A landscape with many valleys, sampled at points; each row gives a point and its height.
A ball rolls from a point to the lowest of its 4 nearest points, and stops where none of them is lower. Distance is the straight distance between rows; heights are no part of it.
vaga: [ 31 -45  30 -14   6  -5 -32   4]  h=280
kel: [ 19 -40 -27  48 -82 -43  15  37]  h=587
nini: [-44 -13  11  25  11 -27  37 -19]  h=427
Daza: [-40  61 -25   9  18  25  37  -7]  h=323
Pes: [-18  10 -25 -30  -2  -1   9  22]  h=775
goke: [ -4  11   4 -11  20   1   3  -6]  h=728
Dibug: [ -5  51 -12  -1  27  31  -3  -1]  h=831
likob: [-37 -28   7  22 -13 -31  30  -2]  h=395
Fesis: [ 18  83   1  19  10  53 -22 -29]  h=372
guki: [ 15  44 -19 -18  20  44 -10  18]  h=688
mizu: [-18  41 -42 -22   8  28  17  21]  h=556
vuko: [ 13 -48  -4  -4 -53 -33  10  41]  h=594
Vuke: [-42 -36  20  41   7 -33  23 -11]  h=423
Rula: [ -8 -56 -10  46 -64 -40   7  29]  h=522
tel: [-12  18   7  -1  30   1  12 -21]  h=585
rugeb: [-15 -11  -4 -13   4 -15   9   6]  h=658
Guvu: [ 39 -29  11 -43  -7  -1 -18  22]  h=381
devob: [ 17  38 -27 -29  14  45 -22  36]  h=696
zaf: [ 25   0  -7 -35  11   6 -16   5]  h=565
vepe: [-11  17 -19 -21  15  12  12   7]  h=861
kulaf: [ 30  65   0   2  19  47 -12  -9]  h=639
Topil: [-27  27  -3   1  26   7  22 -19]  h=572
vevas: [-19 -11 -18 -25 -14  -9   9  23]  h=634
mafo: [ 24   9 -13 -48   9  23 -18  24]  h=648
Pupiz: [ 33  47   4  -8  19  37 -27 -39]  h=660
Muv: [-15  90 -13  36   6  47  -2 -42]  h=248
roz: [ 27 -60  -2  21 -71 -38 -22  35]  h=586
tet: [  5 -12  29  18  28 -18  -2 -48]  h=221
Gep: [-23 -49  22  51   1 -26   3  -8]  h=459
Tafuf: [ 16 -37  45  16  24 -11 -16 -29]  h=398
Kisa: [ -6  38 -33 -24  17  31   4  20]  h=635
Tebo: [ 18  23  -8 -23  26  30 -16   3]  h=516
Fomev: [ -3  20 -36 -34  -7  13   5  40]  h=651
sabib: [-45  47 -36  -2  17  11  25   4]  h=415
Bod: [ -9 -33  31  39  14 -19   0 -27]  h=488
potin: [-35  16 -41 -26 -12  -9  40  23]  h=721
Movug: [ 38 -47  45   0  17 -15 -23 -24]  h=335
Rer: [-13 -31  -3 -17 -37 -22  14  27]  h=706
Nolof: [ 26  20  10 -10  28  12 -14 -35]  h=491
Fimo: [  6 -17  21  -7  15  -5   1 -11]  h=525
dumi: [ -2 -21 -19   5 -70 -33  34  42]  h=667
Mavu: [ 42 -52  23 -26 -23 -20 -27  32]  h=411
tigod: [-41  60 -13  26  25  14  39 -29]  h=388
Bam: [ -8 -65  12  33 -31 -30  -7  14]  h=475
bulit: [  6 -35   4 -15 -24 -24   2  17]  h=650
kubu: [  6 -28   2 -23  -4 -12  -7  23]  h=540
gulab: [ 15  88   7  34 -24  53 -38 -45]  h=237
ruz: [  6  85   7  36   2  44 -25 -51]  h=76
Damid: [-39  -8 -18 -12 -19 -29  34  17]  h=819
gabet: [ 12 -61  12  25 -34 -29 -15  18]  h=513
Mobo: [ 10  21  -3 -18  22  23  -9  -3]  h=167
kabe: [  9  18 -34 -43   3  24  -4  33]  h=695
zibi: [ 49  63  -5  -6  16  66 -25  18]  h=763
mozoz: [ 26   3  42   7  23  -1 -28 -59]  h=489
mig: [-25 -35   8   4  -6 -21  11   1]  h=266
Padas: [ 33 -43   8 -33 -14 -12 -22  27]  h=404
Kibet: [ -5  48 -14  10  23  23   5 -17]  h=837
dilop: [-20 -22  18  20  21 -18  13 -25]  h=485
pom: [ 28  43  24  -1  14  25 -28 -49]  h=614
lomuv: [-25  10 -41 -27 -27 -12  29  35]  h=642
nufom: [-12  -3 -30 -28 -41 -21  28  40]  h=533
mov: [  6  33   7   7  33  15  -9 -45]  h=653
Sosik: [-46  10  -9   6  25 -15  34  -7]  h=510
Zusuk: [-51  33 -23   0  16   3  33  -8]  h=421
zuko: [  4  61 -10   1  25  42 -10 -10]  h=804
pivof: [-25   4 -24 -17  -5  -3  25  19]  h=809
deg: [ 28   7  18 -21  29  13 -20 -19]  h=324
Sokon: [-36 -50   4  42 -28 -36  12   7]  h=426
Mato: [ 35  68   1   7  16  44 -35 -22]  h=553
Rasob: [ -1   1  22   4  22  -3   4 -31]  h=428
lus: [  4 -54   5   8 -38 -32 -15  26]  h=538
pav: [ -2 -49  -2  12 -50 -30   3  29]  h=542
lupan: [ 33  49  -2  -9  20  46 -26  -4]  h=680
tetov: [-29  -1   8  18  14 -12  31 -24]  h=462
disid: [ 26 -50  23   2   0  -6 -23   3]  h=251
madi: [ 33 -17  40  -2  26  -1 -25 -40]  h=440
riv: [ 15 -46  33   8   6 -20 -12   3]  h=120
vebi: [-34 -69   2  63 -31 -36   0   6]  h=444
rik: [  3 -10 -21 -48 -26 -12   8  35]  h=319
Tati: [  3 -27  18   1   7 -13   9   1]  h=389
litel: [ -8 -63   4  35 -46 -36   4  16]  h=472
Todon: [ 42 -30  19 -34  13   5 -23   6]  h=343
Vot: [  7 -40  36  32  27 -17 -13 -39]  h=394
dazo: [-25   3 -10 -11   9  -5  21   2]  h=821

Where does a ball stop that starts at each point below?
Damid | rik
Pes | rik
Rer | litel
zibi | ruz
dumi | rik
kulaf | ruz
tel | tet
Sosik | Daza
Kisa | Daza
kubu | riv
vebi | mig
Kibet | Daza

Two balls start at each pair of points below. Name the first point that both come to, or write never.
Fimo, Guvu | riv
kabe, Fomev | mizu
dilop, dazo | mig
roz, kel | litel
guki, lupan | never

Call two points neighbours if one is among the 4 nearest of the other. Go from one point of each pair to the other, from neighbour to neighbour, staying as low as possible. Name the highest point that can't be avoided.
mig, ruz | pom
Daza, riv | Sosik
mig, riv | Tati
